A landscape with many peaks, sampled at points; each row gives a point and its height.
From any point a climber steps to the highest of the 2 points nearest to it. It stops when none of these is higher. Distance is the straight distance between rows; heights are no part of it.
rebi h=2.30: [ 14  -7   3  18  13   7  -2  -8 -10  -1 -16  -7   9  11  16  43 -30 -15
  20   7  35   6 -36   1   7 -15 -28  -8  -1  13  -5 -16  34]
Bizol h=5.17: [ -6  24 -36 -22 -14  -1 -19   7  -7  -5  10  26 -10  13 -18   1   1  -1
 -10  33 -26 -30  -8  16  -2  17 -26   9 -38  22   4   2   9]
daped h=2.44: [ 25 -21  26  -1  -1 -20   2 -10  -3 -13 -12   8  26  11   7  22 -27   2
  23   8  44   5 -25  14   6 -21 -14   0  -7  -3   6   3  37]
pape h=4.17: [ 23 -13 -27  32  15  18  15 -11  -2  -1  13  12  45   0  37 -16 -34   2
  -2  15  -1   5   7   7  -9 -57  33 -10   8   5  11 -33  -8]
tozim h=2.78: [ -8  11 -11 -27  -7  12 -19   3  -7   5 -13  -6  -7 -12  -3 -23   2  12
 -15   2  18  10  12  -9   9  11  -6   8 -20  27 -21   8  -1]
fof h=6.78: [ 11  -6  26   6   6 -12  17   7 -14 -15   1 -18  -8 -17  14   9  34  21
   4 -22  11  13  -6 -41  24   3 -19   9  25   6  -8  -4   8]
Mes h=3.18: [ -7  18  -2 -13   5  28  -1  14 -12   0  33  12  21  -5  35 -18 -16  16
 -25   1 -33   9   6 -20 -12 -11  25 -24 -12 -21  14   5  11]
giduz h=6.40: [-12   9 -12 -28  13 -15  -8   7  -5  -6  23 -18 -13   1 -24 -23  20  -4
  -2   0 -39 -16  -9 -32 -10  28  -2  20 -19  36 -18  30  -9]
movor h=0.88: [ -2  -6 -16   9  -2  12   6   0   6  -6  -5  20  -1   3   2 -24 -16 -21
  -4  21  -3 -19  22  -7  16  -9  20  16   7 -13  12  46 -34]
Bal h=2.74: [ -7 -27  28   9  26   5 -19  -1  -4   0  15   0  18   3  11  13 -25  19
  17 -16  -5  -5 -23 -36 -21 -23  12 -20  12 -28   5  -6  15]
setak h=6.00: [-38  -1  26   5  -2   1  -6  25   0 -12  -2 -16 -21 -17  -3  -9  12 -20
  26 -20   3 -17  14  37 -13  23  18  18 -24   0   2   7 -21]
Loget h=0.56: [ 12  -1  14  -9  -8 -10  24 -16   8  22 -25  13 -14 -10  17 -22  30  28
 -31   1  -2  -2   3 -25  15 -39 -15  -5 -34 -29  -6  14  10]
lisid h=5.24: [-10  -7 -11  -9 -10   2 -19 -10  -1  22  -1 -28  -4   2 -13 -30  -6   7
 -17  -3  16  16   7   4   4   5  19 -22  -3 -21 -12 -14 -37]
fuz h=6.28: [  3 -22  29  21   6 -17   4  13 -12 -14  -9 -24  -4   2  24  24   6  -3
  20 -14   1   8  -6 -19  -7  -3  -8   2  33  -2 -18  -9   6]
nili h=5.76: [ 39  -3  24  -9  -3  -2  24 -26  16  43  11   2  -2 -34 -43 -14  20  10
  24 -35 -14   6 -12  -6  11   7 -16  29  17  -3  -2  12  21]
zege h=6.19: [  8  12 -45 -29  11  13  15 -10 -21  -3  12  -9  19  19  -9 -16  -2   8
  -7  45  -2   2  19 -16  -4  -6   0   5  20  28  -5 -17  -5]
lopas h=2.88: [ 24 -18  -6   5 -12  27 -11   8 -18  31  16  10  -6  20  -5  35 -11  10
  15   2 -42 -14 -11  -3  -1  -9 -10  -3  -8 -28  20  21   0]
Rugi h=4.64: [  8  16 -22 -25 -27  -8  32  12 -25  -8  -5 -14  -5  21 -13   4  -5  -4
 -14  24 -13 -10  20  16 -22   9 -14  -2   7   9 -24 -15  19]
Gupir h=7.51: [-22  40  19   1   2   5 -17  24  20 -13  -3  19   2   4  37   6 -12  17
  -9  -8 -22   5  -1 -21 -22  -9  32 -12 -45  25  16  -8 -14]
rukab h=1.42: [ -7   3  -3 -10  18  23 -13 -13 -12   0  12   1  -8 -20  -7  13  17   4
  12 -11 -24  10 -18 -43  10 -11  -3 -11  44 -22 -16   5  15]
rup h=7.46: [  3   0  28  10  15 -24   9  11  10 -12 -11 -10 -14 -21  14 -27  30  12
  -2 -37 -11   4  10 -36  20   3  -6  19  14  15  -3  38   7]
rari h=4.24: [-11 -13   8 -33  -8  -1   5   5 -23   0   9 -15 -12  11   2 -24  -9   0
  12  22 -32 -23 -13   3  -7 -12  10  19 -40  -6 -25  23  11]
Riso h=6.48: [ 14   7  -7 -17   8  -5  -4 -13 -16  -5  13   5  12   6   5  16   6  34
 -20  -2   9  22 -11 -33  -7 -27   7 -35  17 -25  -2 -26  10]
pav h=0.80: [ -9  17 -28 -13 -14  12  -6 -14  12  -7   7  36   8  -3   3 -11  -1  -1
 -21  31  -2 -23  -1 -17  27  -7   9   8 -12   0  21  34 -25]
bitu h=2.26: [ -5   7  23  44  -3 -18 -13  25  -8 -15  -7  12   0 -19  32   5 -34  18
   3  -8  26 -11  22   6   2 -23  35 -31 -40   2  16  13   4]
viso h=0.78: [ -1 -13 -15   3   6   5 -12  -7  -3  14  15  -2   5  11 -20 -12 -17  -8
  16   3   9  -9  14  18  20   8  10   1  18 -23  27  22 -30]
Segat h=4.72: [ -3  -9 -28  19   6  33 -21  -7 -11  22   9   3  -5   7   6 -20 -38  -9
   4  19  -6 -12 -10  26   8 -12   2  -2 -26 -11   5 -13 -21]
Naz h=6.43: [ -6 -11  30   1   3   0   2  -2  34  16 -23  29  -1 -14  -1   2  29  23
   2   5  31 -21  17 -22  17 -42   3 -19 -22 -29  23  12 -12]
kif h=5.27: [ -6   9  -6  21   3  -9  16  -6  -2 -27   6 -26   3  -6  10  22   3 -33
  -6   8  26  11   1  24  19  27 -19  23  31  26  -7 -13  19]
vud h=2.24: [ 18   5  28  18 -12 -34   2   5   0 -11   4   7  -5  11   9  10  -8  -1
  -2 -16  23  23  -1  40  10  24   9   4 -19  -9   8  10 -27]
mib h=3.32: [  5 -14   0  16  22   7  35 -23   4 -10 -15 -16   0  -5  14   4 -10 -22
 -11   0  40  16 -10 -26  10 -13  -5   7  28 -20   5  -5  -6]
daves h=5.60: [-19  -4   1 -14  14  14  12 -13  22  15   0   0  -6 -13  -5 -35   8  13
 -32  -9  17  14  22 -21  -7 -11  27 -10  -4 -24  -4  -6 -21]
Fuzo h=6.89: [-19   4   4 -21  -1   9 -16   6  18  -2   6  14  22  12  -8 -42 -13  12
   7   8   4 -25  17  15  -3  -7  34  11 -25  21  22   1  -4]
Netuv h=2.77: [ 27  -6  22  -7 -10  -9  33 -19  -6   5  -3   7   6  24   3  -4  -4  24
 -12   5  25  -2   4  17  22 -28   3 -17  20 -35   8 -12  21]
gan h=5.48: [  5 -16 -16  24  25  -3 -25  -1 -13  -6  -1 -10  -4  16   2  13 -25 -23
   8   8  21  13 -36  14  16  36 -37  11 -31  12  26 -24 -10]
pumel h=4.13: [ 19  -3   5   5   3  -2 -15  20  16  22  -6  29  -6 -16 -30  11  -1 -25
  22 -23 -27  20  -8  47  -6  44 -29  29 -10  12  18  35   3]
buz h=2.62: [ 13   7 -33 -12 -10   3 -14  -1 -21  12  24  23 -17   7 -40  46  13 -10
  23  10 -22 -28 -11  18  23   7 -26   4  -5 -12  18  17  -7]
saro h=1.93: [  4 -20   4  15   8 -13  -6   5   8  -5 -25  -6  17 -21  29   4   3  22
 -10  -2  45   1  18 -22   5 -44  17 -32  -1 -16 -13 -32  11]
razir h=4.12: [ 14  -8  25   8  -6   8  19  -2  23 -11 -22   9   5  -8 -13   9  11 -20
  -6  -7  21  19   9  16 -11  26 -15  50   2  22  11  24   1]
sud h=0.65: [  6   4 -15 -13 -16  -7  20 -39  10  11 -24   9  -7 -16  -7 -12  29   5
 -32   2  16  -9 -11 -41  36 -21 -22  -7  -4 -24   2  31   3]
Saz h=2.96: [-18  16  20 -41  -1   8 -14   0  11  10  14   2  -6  -2 -28 -15  33  36
  -4  -9  18  -4   4 -17  -9   6   8   6 -22  20  -2  -4  -5]
tef h=0.73: [ -9  13 -24 -26 -25  -7   5 -19  -3  -8  -1  16   2  -1 -12   8   8  -9
 -24   8  -7 -21  -5 -28  19  -3 -18  -9   8 -13   7  34   4]
nivo h=3.45: [-14  -5 -24  15  15  -5 -24  12   8 -17  12 -12  -6  11  21 -20 -19 -13
   2   7  -7   2   7  19  20  37 -17  -8  37  37  -7   2  14]
bivi h=4.62: [  9   0  21 -11 -10 -18  36 -32  -3  25 -18 -16 -17 -19 -22  -8  46   5
  -3 -13  -8   0  -4  -8  -7 -15  -3  15 -15 -17 -34   5  -3]
Laber h=4.11: [ 16  -4   6 -17   6  -4  30 -32 -38  -1 -43 -48   8  40  -9  26  17 -19
   2  13   0  -3 -12 -31  -9 -15   1  -3  11 -21 -24 -25  19]
muf h=2.95: [ 18   9  -5  -3 -18 -12  36 -18  -6   8  12  -6  -9  28 -17   8   8  -1
  -9  14   7 -12  19  33  16  -2  10 -11  46 -25  -7  -5   3]
Bago h=4.97: [ -9   0 -45 -10 -14  13 -22 -19 -15  22   2 -13  -8   9 -28  -4 -17 -14
  -8  16   0  -4 -13   5   5  10 -15 -18  -7 -15   1 -18 -23]
Zop h=4.33: [ -6  -4  23  -7 -22 -31  30 -30  11   4 -32  -8 -11  -8   0  -4  28 -16
 -15 -12   3  -9 -11  -3  -7 -12 -10 -15  18 -28 -33   3  12]
veba h=3.90: [ 16   1 -26  14  10   9  22  -7 -17 -37   5  -2  40 -19  33  -8 -17   7
 -20   6  18   1   6  -2  -4 -46  19  -7   9   3   1 -43  19]
Zokil h=6.18: [ 24  10  -7  -8 -10 -15  15 -24  18  39   4 -16 -24 -33 -54   6  36   0
  31 -10 -17   6  -2  -4  15  19 -15  14  32  17 -30  22  15]
Tobad h=0.45: [ 13  -8  18   1   1 -16  34 -12  19   4 -33   8  -7  -5  25 -35   6  23
 -39  -2  28   7   8  11  18 -26   4  -6 -17 -15  -2   9   9]
Vemuf h=0.32: [ 17   0  19   4  -9 -12  -1   0  31  -4 -51  21  14  -2  21 -20  -9   8
 -18   2  37   8  20   7   1 -25  16   0 -26   3   5   4 -15]
Kiv h=4.75: [  8  17 -42 -21  -1  13  17 -27 -41  10  14 -18 -23  12 -26   7  -7 -22
 -16  18 -10  -6 -22   8   8   5 -16   3 -23 -15 -19 -18   3]
relen h=7.45: [ -9   7  -6  -9  -9   3 -18  -7  31  -2  -4  31  41  14   6 -23  -5  18
   6  20  24 -15  10  -2   7 -38  36  -6 -14  25  25  -3 -35]
zib h=4.07: [ 21 -17  -7 -28 -15   9   3  -1 -35  23 -10 -19 -14  15  -2   6 -17 -21
  15  19 -37 -12 -15  -1   1  -4 -14  27 -45 -13 -13  32   4]
Talu h=1.21: [ -4  13 -20  15  17  -6 -14  -1  -4   5  27  12 -34  -3  -1  14   0 -11
  22  -5 -46  -7 -26 -15  18  23 -23   1  36   1 -22  18  -6]
mamap h=3.28: [-21  37  22 -18 -18   1 -26  19  14  12   9  22   2  -1   1  19   3  21
   3 -20 -10  -3   2  -4 -32  -8   4 -48 -12   5  -1 -26  -5]
zel h=5.16: [  8  -3   1  30  10 -12 -23   8   0 -25   6  -5  -1  -2  12  31 -10  -8
   6  -2  25  21 -22  21  27  40 -24   7  11  25  17   1  -1]
satus h=5.99: [ -4 -28  26  34   9 -16 -14  26  -5 -10  -5 -14  10   9  36  -7 -26   3
  17  -7   6  11 -11   0   3   1   8   8  -4   3  -1  -1 -11]
vovu h=6.16: [ -6  -7 -22   8  20  20  -5  17 -20 -19  18 -16  19  10   2  -3  -6   7
  -9   6  10  11  14   3  -8  21 -14   9  41  29  16 -38   9]
Diba h=3.06: [ -5 -20 -12  38   0  -7 -24  24  -7   4 -21 -10  -6  13   9   0 -11 -32
  21  20   2   2   7  33   5  26 -12   9  -2  12   4   8 -26]
voti h=4.45: [ 19 -21 -20  16  16  23 -14 -17  -2  19   8 -16  25   6  18 -20 -47   0
  14  15   4   1 -14   9  14 -41  14  -5   5   0  -6 -26   1]
gep h=3.36: [-26  10 -16 -20   4  16   2   3 -17  -8  13  -4  27 -17  31 -31  -1   5
 -19   9 -18  -6  21 -30 -14 -45  41 -36  -2 -19  10 -17  20]
viv h=5.18: [ 20 -14  28  -8 -24  -3  16  -1 -13  22   1 -12   7  -4 -34   3  12   2
  15 -42  -7 -15   7   9 -15  -1  -3   7  -3 -26   7  10  16]
bimo h=5.67: [ -6 -14  -9  18  11   8   1   3   4 -23   5 -38  35   2  17   9 -11 -20
  -5  16  30  19   5  28   7  20  -4  21  21  29   9 -46   9]
Neton h=6.02: [ -4   1  26 -13  -1   1  12 -10  28  26  -4  15   2  -5 -12 -17  21  18
 -10 -17   8  -6   6 -28   3 -17   5  -4   3 -16  22  25 -20]
kado h=2.25: [-12   2  37  -2  -3  -6 -11  37 -10  -6  15  -6  -2 -12  14  -6  -4   9
  14 -38  -7 -19  11 -12   0   8   1  -7  -7   0  15  32  11]
bamem h=6.91: [  6   2  -7 -16  13   3   4  -1  -2 -17  15  16  30  -3  14  10  31  46
 -25  13  25  -1  13 -39   8 -37  15 -22  -1 -24  20 -37   6]
lesub h=2.65: [  7   5   0   2   6  -6 -10   6  -3  -6   5  30 -16  -4   3  -2 -12 -12
   4  10 -18  -6 -25  30  18  10   9  29 -40 -13   7  40 -31]
mobaz h=1.64: [-13   0 -15   1   8  26 -20  -8   5  -7 -12   9   1  -9  -4  12 -13  -9
  17  25   6  -5 -18 -22   6 -10 -25   8  18  13  -2 -10  -1]
Bidin h=4.02: [-10   9   2 -12 -12  -4  16 -16  15   0 -12   1  -8  -2  15 -19  -7  -9
 -18   5  -9  15   4   3 -16  -4   1 -10  26  -2 -24   0  10]
Kibil h=2.12: [  9   4  12   8 -22 -33  19 -19   7  12  -9 -13  -9   2  -4  19  18  -7
 -20   3  40  27   7  35  12  23  -5  -1  -3  -9  -4  -8 -23]
Zigul h=2.49: [ 10  12 -21 -10 -15   1   4   3   3  13  -1  13 -19  -4 -40  41  18 -23
  24  10  -7  -9  -1  19  -2  19 -37  25  16  18   4   9  -5]
Lapu h=4.54: [  9  15 -19  -2 -18  -4  23 -12 -50  -6   2 -16 -32 -15 -18  29  11 -23
  -8  -3  -1 -29 -12  18  20  -3 -10  11 -33 -13 -23   0  16]
kan h=6.69: [ 11  22 -12 -11  -3  -7  32 -17  18  13   7  15 -22 -19 -38  -8  41   5
  -2  -7 -13   4  12 -26  16  16 -10  20  18  12 -12  44  -7]
bezav h=3.66: [ -1 -16 -52   7   9 -10  19  17   1   3 -11 -16 -29  14 -11   8 -20 -56
  11   3 -24 -18  21  38  17  25 -28  13   2  16 -13  27  28]
dazum h=4.37: [  8  14  -8 -32  -6   4  30 -25 -20   6 -18 -39  -3  26 -18  22  13  -8
   1  28   8  -3  -2  10 -11   3 -12   1  19  10 -34 -30  18]
Bov h=2.06: [  2  -4  15  51  -1  -3 -20  29  12   4   8  -3   8   8  28   8 -28  13
  15   4   5  24  21  44  -4  14  19 -29   0  18   9 -22  -1]
zotuf h=6.09: [  6  -2  -5   3   9   5 -28  -5  -8  -3  22  19  16  -3  -3  42  -6  23
  -8  -5  13   9 -29 -34 -10 -11 -13 -14  -6  -9  20 -36 -10]
fofat h=1.32: [ 13  12 -23  -5  28   5  -4  -5 -40   1  19 -13 -25   5 -12  24  16  -3
  17  17 -25   6 -20 -36  28  -1 -16  -8  39  -2 -17  -3  -4]
tomo h=1.10: [ -3   7 -36   7   2  -6  11  12   1   8  14   5 -29 -16 -12  12   8 -31
   9 -14 -34  -9  15 -14  16  15 -11   8  41   3 -21  53  -2]
Fuf h=6.92: [ -9  15  -2  24  -5  -8 -21  30   6 -22  -9  14  -5  14  31  -8 -20  -4
 -13  -8 -24   8   0  -4 -21  22   5 -11 -22  22   4 -12 -27]
gid h=2.59: [ 24 -22  37  -5   4 -23   7 -12   9 -10   3   7  20  16  13   3 -15  39
  -6 -13  37  -1 -13  -5  12 -25   9 -13 -12 -17  11 -15  29]
gevan h=3.58: [ -5 -31  -7  14  -2  -5  25 -28  18 -15 -20  -5  25   4   2  -5 -16 -31
  -1  18  42  -5 -14  10   6 -18   8  19  19  -4  10  -9 -12]
rutam h=3.15: [  0   0 -26  14 -10 -11  40   4   3  -7  19 -12  -6  24 -12  15  -2 -28
  10  13  -9  -8  27  34   8  28   7   8  52  -7  -2  13   4]
fud h=2.38: [  3   9  18  20   5 -19 -17  11  12  -3 -11  18  -1  14  12  -7  -6   8
   4   7  23  22  14  41   3  18  39  -8 -26   4  34  11 -42]
buv h=6.42: [ -6  -9 -12  12 -12 -27 -24  13 -10 -13 -16  -7  17  21  35 -19 -27 -11
  -1   4  -5  -4 -13   7  -7 -10   1 -15 -18  13  -1  -7  -4]
nupon h=2.11: [  3 -12   4  23  -6 -27 -13  -3  -2 -16 -14   1  23 -15  17   9 -27  13
   8   0  49  -9   6  21   9 -27  27 -36 -22  -3  10 -19  -2]
kato h=5.64: [-36  -4  16  12 -11   0   7  13   2 -17   1 -11  -9  -2  -1  11  11 -23
   1  -9 -15 -20  -3  35 -42  19   3   5  -9   3  -8 -36  -5]
guz h=3.84: [ -1 -15   6  -8 -13   1  14 -11   8  -3 -24 -14  14   5  -8  -9  -8 -24
   2  18  36   8   0  33 -13  15  -2  39  -1  17   3  -1   0]
zis h=2.22: [-14  13  12  22  -9  14  -2  24  21   7  15   6  -1  -8  16   2 -18   7
 -13 -25   5  30  15  23 -17  24  11 -20   9   5   6 -17   0]
lonek h=6.01: [-33   9 -19 -13  27  13   3   5   1 -14  35  -8 -17   6 -21 -28  10  -3
  -1   5 -39 -14 -10   3 -19  26   4  14 -11  17 -12 -14  -5]
pasev h=2.53: [ 12   6  -2  -8   8  -6 -25  14  -1   7  -1  18  -4  26   3 -20 -11   1
   9  18  -9   8  -2  25   7  18  14  16 -34   6  23  14 -54]
Luvod h=6.83: [  1   9   3 -11   3 -33 -16   2   1  -7   8 -12 -18 -26 -14 -15  30  -2
   3 -35 -18   3 -13 -38  14  35  -5  24  -1  29 -13  34  -3]
raka h=5.65: [-24  -7 -27   3  22  22  15   6   8  -2  24 -28 -16  13 -22 -18   2 -18
  -4  17 -24  20   3  22 -35  45 -10  18  10  18 -20 -28  -5]
Zug h=4.88: [  2 -12  14 -15  -7  -8  14 -10 -25   4  -7 -20  -2   6 -17   4  31  12
   0   6  -4 -19  -1 -17  -1 -22  10   6  -8 -34 -11 -10  -8]
los h=3.11: [-29  17  24 -38 -11   4 -10  -1  15  13   2  -6  -1   2 -26  -3  22  27
  -3 -23   1   4   0  -5 -41   0  10 -12  -4   1 -13 -39   5]
borok h=6.70: [ 14   5 -41 -21  14  30  -3  17 -22   1  35 -13   6  21 -10  -9 -16  17
  -6  10 -12  10  17 -20   4  18 -13   2  25  17  21 -10  13]
dalok h=2.76: [  0  11 -26   9 -14 -17  -9  -8 -17   2   5   5 -22  -4   0  12   0 -28
  -4  -2 -23 -13 -28  -2  27   8 -13  16 -33 -10  -6  36 -26]
femit h=1.22: [-18   3  14 -23  -3  11   6  -6   1  -6  -1  11  20  -5 -21  12  29  11
   2 -18 -28  -2   7 -44 -42  -8  -3 -17  37 -21  10  -9  19]
lutap h=3.88: [-13   4  19  23 -13   2 -35  24  33  16  -3  30  -8   1  -8  11  -1 -12
  23 -24 -22  10 -18  39 -18  37 -23  -9 -31  25  15  13   1]
subov h=3.69: [-22  -2   8   7 -17  -9 -35   2  18  12 -11   6  -9 -12   0   6  -1 -17
  10 -11  -6  10 -20  13 -15  20 -17 -13  -9  13 -11   1   3]
nok h=6.82: [  3  24  32  -1  41   9  22  10  40   2 -10  26 -15 -16  31 -11  21  27
 -21 -17  -6  31  14 -29 -29 -32  37 -15 -11  -6  -6 -22  -1]
pulug h=2.89: [  0 -18  11  11  -3   2  -2 -31  -1   4   4  -4  13  -6  -6  26  -7   4
  -7 -36   0  -3 -34 -36  -8 -25   3 -16   3 -53   5  -1   4]
Domut h=5.75: [ -5  -6 -13   8  14   8 -28   2  -6 -12  15   7   5   5  -4  19 -19   6
 -18  -7  12  11 -33 -17  -7  25 -32  13 -24  10  23 -16 -17]
dud h=2.41: [  4   5  32   1  -4 -15   2  19 -14 -21  -6  13   2  -4  31  -8 -14  20
 -11 -12  15  -6   7 -13   3 -16  12  -4 -35  -6   7  20  11]
lotu h=6.90: [ -7   1   2 -10   4   3 -12  -2  23   0  -4  30  28  -8  10 -10  21  33
  -5  17  31 -19  18 -30  18 -54  40 -34 -10  -8  24  -9 -14]
Tomog h=2.57: [-21 -29  23  16  10   2 -36   4   8  -3   1 -13  20  15   8   9 -18  13
  30 -12   7 -20 -11   6 -14 -12  19 -35  27  -2   2 -20  22]
fev h=0.19: [ 25   7  36  23   3   7   0  -2  42 -15 -47  27   0   9  33  -9  -8   6
  -7   7  10  28  38  15  -2  -2  28   1  -7  20   8  34 -17]
lolur h=3.40: [-12 -13 -31  20  -2  -3  17  20  16   4  -1 -30 -12  19 -14   6  -2 -49
  -2  16 -12   3  34  45  -5  40 -15  27  22  17  -4  12  -1]
bagib h=4.41: [ 16  -5  17   9 -11  -3  -9  16   7 -17 -21  32  11  -5  -3  18 -15 -15
  18 -11   8   2  -7  27  -4  26 -24  35  -3  18  24  36  14]
bot h=5.45: [ 45  -9  21  -9 -19  -7  -1  -7 -15  33  23 -20  10 -24 -36   8  16  19
  20 -43 -34 -12 -13 -18   0   4  -8  29 -10 -11   8   4  25]
Konus h=3.07: [  9 -20   3   6   9  14  15 -24 -22  -4 -30 -23   9  -5  -2  23   2 -12
  -8 -15  23   0 -11 -31   7 -23  -7 -20  31 -52  -3  -6  19]
pusuf h=4.92: [ 20 -22  23 -15 -18  -8   0 -12 -33   9  -1 -22   7 -12 -41  16  15 -10
  10 -34  18 -10 -31  21   4  12  -6  30 -22 -15  16   1  13]
mip h=4.44: [-17  -6  20 -13   9 -11  -7   8 -18  -3  14  -8  -2   7  22 -17 -11   8
  -3 -11 -35  -5 -34  -6 -16  -5  11   2 -32 -12 -28 -13  20]
pon h=2.40: [-17  -8  26  -2  14   1   1  -3  31   2  -7 -12  -2 -19  14  -8  29  25
   4   2  40  24  13   5  -3  -7  17  -8  16   7 -27 -29   8]
lifam h=4.66: [  0   1  14  -7  -7  -5  16  -1 -23  -1  19  -2   2  -4   4   2  15  13
 -15 -23 -28   3 -14 -21 -22  -8   7  10 -21 -26  -9 -15  -4]
daris h=5.44: [ -7  24 -24  -8  -1   2  -3  -1  -8 -16  12  22  -6  13  12 -10  -4   8
 -13  44 -14  -7  -8  15   5  -2  -6  12 -19  28 -12 -14 -16]
paku h=2.90: [  6   2 -26  34  -2  -7 -17  20 -21 -11 -14   2 -27  -5  19  11 -26 -19
   2  10  -7   3   0  13  22   8 -16   2 -25   7   7  17 -16]
Zir h=3.61: [ -4   2 -11  -5  23  10  10   6   2 -27  -3  18  41 -34  34  -4  -4   5
 -24   4  11  13  20 -26 -34 -44  25 -27  12 -13  11 -29  20]
falig h=5.77: [  3   6 -30  -2   7  15  -6 -11  -5  -1   8  -1  22  18  -5 -35 -16   4
  -6  44  -3  -1   9  15  -4  -3  16  26  -5  45  -3 -28 -19]
Vene h=1.78: [ -6 -16   5  16  15  11 -18   3   2 -22 -18  -4  12 -28  19   9  -6  -1
  12  12  33   0   8 -15   5 -32   5  -6  14  10 -10 -17   0]
rut h=3.23: [-11 -25 -32  34  21   2 -29  16   1   0   4 -32  11  26  15 -25 -16 -19
  22  17   0   2   3  43  19  39 -15   4   3  27  14 -14  -3]
Dese h=7.25: [ 11  15 -15 -24   8  13  15   0 -11   2  31   4 -10   0 -15 -11  19  17
  -5  -2 -14  15  18 -31   3  12  -8  18  23   9   8  13  -5]
fati h=1.97: [ 19  11   8   9  -4 -16  17 -13  14  15  -6 -12 -26 -24 -16   5  44   1
  -9 -12  26  32  18  13  30  32 -11  17  14   3 -15  12 -21]
Dof h=1.31: [  3   7  13 -19   1  24   8 -15  -7  15  15   6   4 -29 -38   7  41  17
  13 -25 -31 -20  -2 -46  -4  -8  -5 -10  39 -21   2  17  35]
Fel h=0.06: [ 28  24  20  17  -1  16  14   6  25   6 -24  29 -15   1  22  -2   1  21
 -27 -11 -12  37  30 -17  -1   6  11  -5   1   7   6  19 -27]
totum h=3.02: [  3   2  -2  -6 -11  25   0  22  -8  20  42  16   5  21  14   1 -18  13
   3  -8 -55 -16   8 -18   1  -9  15 -28 -14 -31  27  22  -2]
boru h=3.48: [-30   4  13   8  -5 -12 -23   5  33  -1 -15  24   1 -15  10  23   6  -6
   0 -18   7   9  -6 -20 -31 -10  -3 -28   4   6   3 -17 -17]
Sul h=2.60: [-14   0  13  -4  -1   8 -13  -5  23   5 -13  -7 -18 -18  -4 -21  10   8
   1  12  30  37  16  17   2  19   4   9   5  29 -29   1  -8]
Vaz h=4.67: [ 15 -13   9  -5  -8  -6 -18   1 -10  -5  -6  12  18 -23 -34  20  -5 -21
  22 -32   7 -14 -29  21  -2  13 -30  19 -14  -5  28  27  25]
Gito h=5.28: [-28   8   6   3  -8  -3  32   6  23  -9   0 -15  -7   6  -3  -5  13 -20
  -8  15 -11   3  13  15 -41  32  -2  26   7  19 -25 -12  -9]
Bez h=6.41: [-25  -3  30 -10   5   0 -11  24  -4 -11   4  -6  -2  12  -4 -23  -5  -3
  27   0   2 -29   4  34 -12  -3  29   8 -14   5   7  -1   8]
mikid h=7.59: [  2  32  42   2   5   7  15   9  35  -6  -1  30  -2  -7  28   1 -12  26
 -14 -21  -1  27  -3  -6 -30 -11  25  -3 -31  11  -6 -20   0]
Gada h=3.71: [-17   9 -13   6   0   8  -3   6  18 -16  -3   2   1  -4  16 -23  -2 -10
 -15   5   0  17  10 -16   4  21  -4   3  36  37  -2  22   4]
kage h=3.89: [ 15 -12 -23  -1   2   5  17  11 -34   8   0 -16 -28  19  -5   4 -25 -33
  11   4 -30 -21   1  22   6   7 -25  22 -15  -5 -14  12  20]
Kitom h=2.39: [-34 -10  27  14  -8   3 -12  32  12   1   4 -23  11   5   9  -4 -14  -2
   9 -25   1  -3  13  23 -22  15   8 -33  21   3   0 -17  23]
vup h=0.98: [ -8  22 -39   3  -3   1   5   8  19   4   8  20 -25   2  -7  -8  -6 -23
 -11  10 -31 -10  22 -12   6  13   6   5  10  11  -4  55 -27]
fize h=2.75: [  9  -5 -27  -9 -17  10 -18  -4 -23  22   7   5  -8  28 -31  19  -3  -4
  23  20 -32 -40   3  21  19 -10   5  -8   3 -38  14  30  -6]
lodol h=1.53: [  0  -1 -22  -3  22  36 -12 -17  -6   1   6  12  11  -7  -1  24 -10  -1
  12  15   3  13 -24 -36  -5 -18 -13 -23  52 -10  -2 -23  19]
Lupaz h=4.91: [  0  13 -23 -34 -22   5  -5   8 -10   2  21  10  -9  19 -20  -1  -6   8
  -1  24 -26 -18   4  30 -27  17 -28  -4 -12  21 -22 -14  38]
Vob h=2.20: [ -6  -3  40  -8  -5 -11   3   4  -1  -6 -18 -13  -1  -2   5   2  39  31
  16   4  18 -11  23  -1   0 -25  16 -31  31  -6 -32 -28  29]

Two climbers start at each pair of points below. Name the first point that both come to, or write -.
Kibil, muf -> Zug
tozim, guz -> bagib
tomo, Dof -> rukab
femit, Bal -> -
Zigul, razir -> bagib

Call two points neighbours if one is among the 2 nearest of the other. Go from one point of each pair to the other, from neighbour to neighbour, staying as high as possible. Name the lowest point that can't be avoided.
Dese, relen -> zel
bamem, relen -> lotu
rup, mikid -> satus
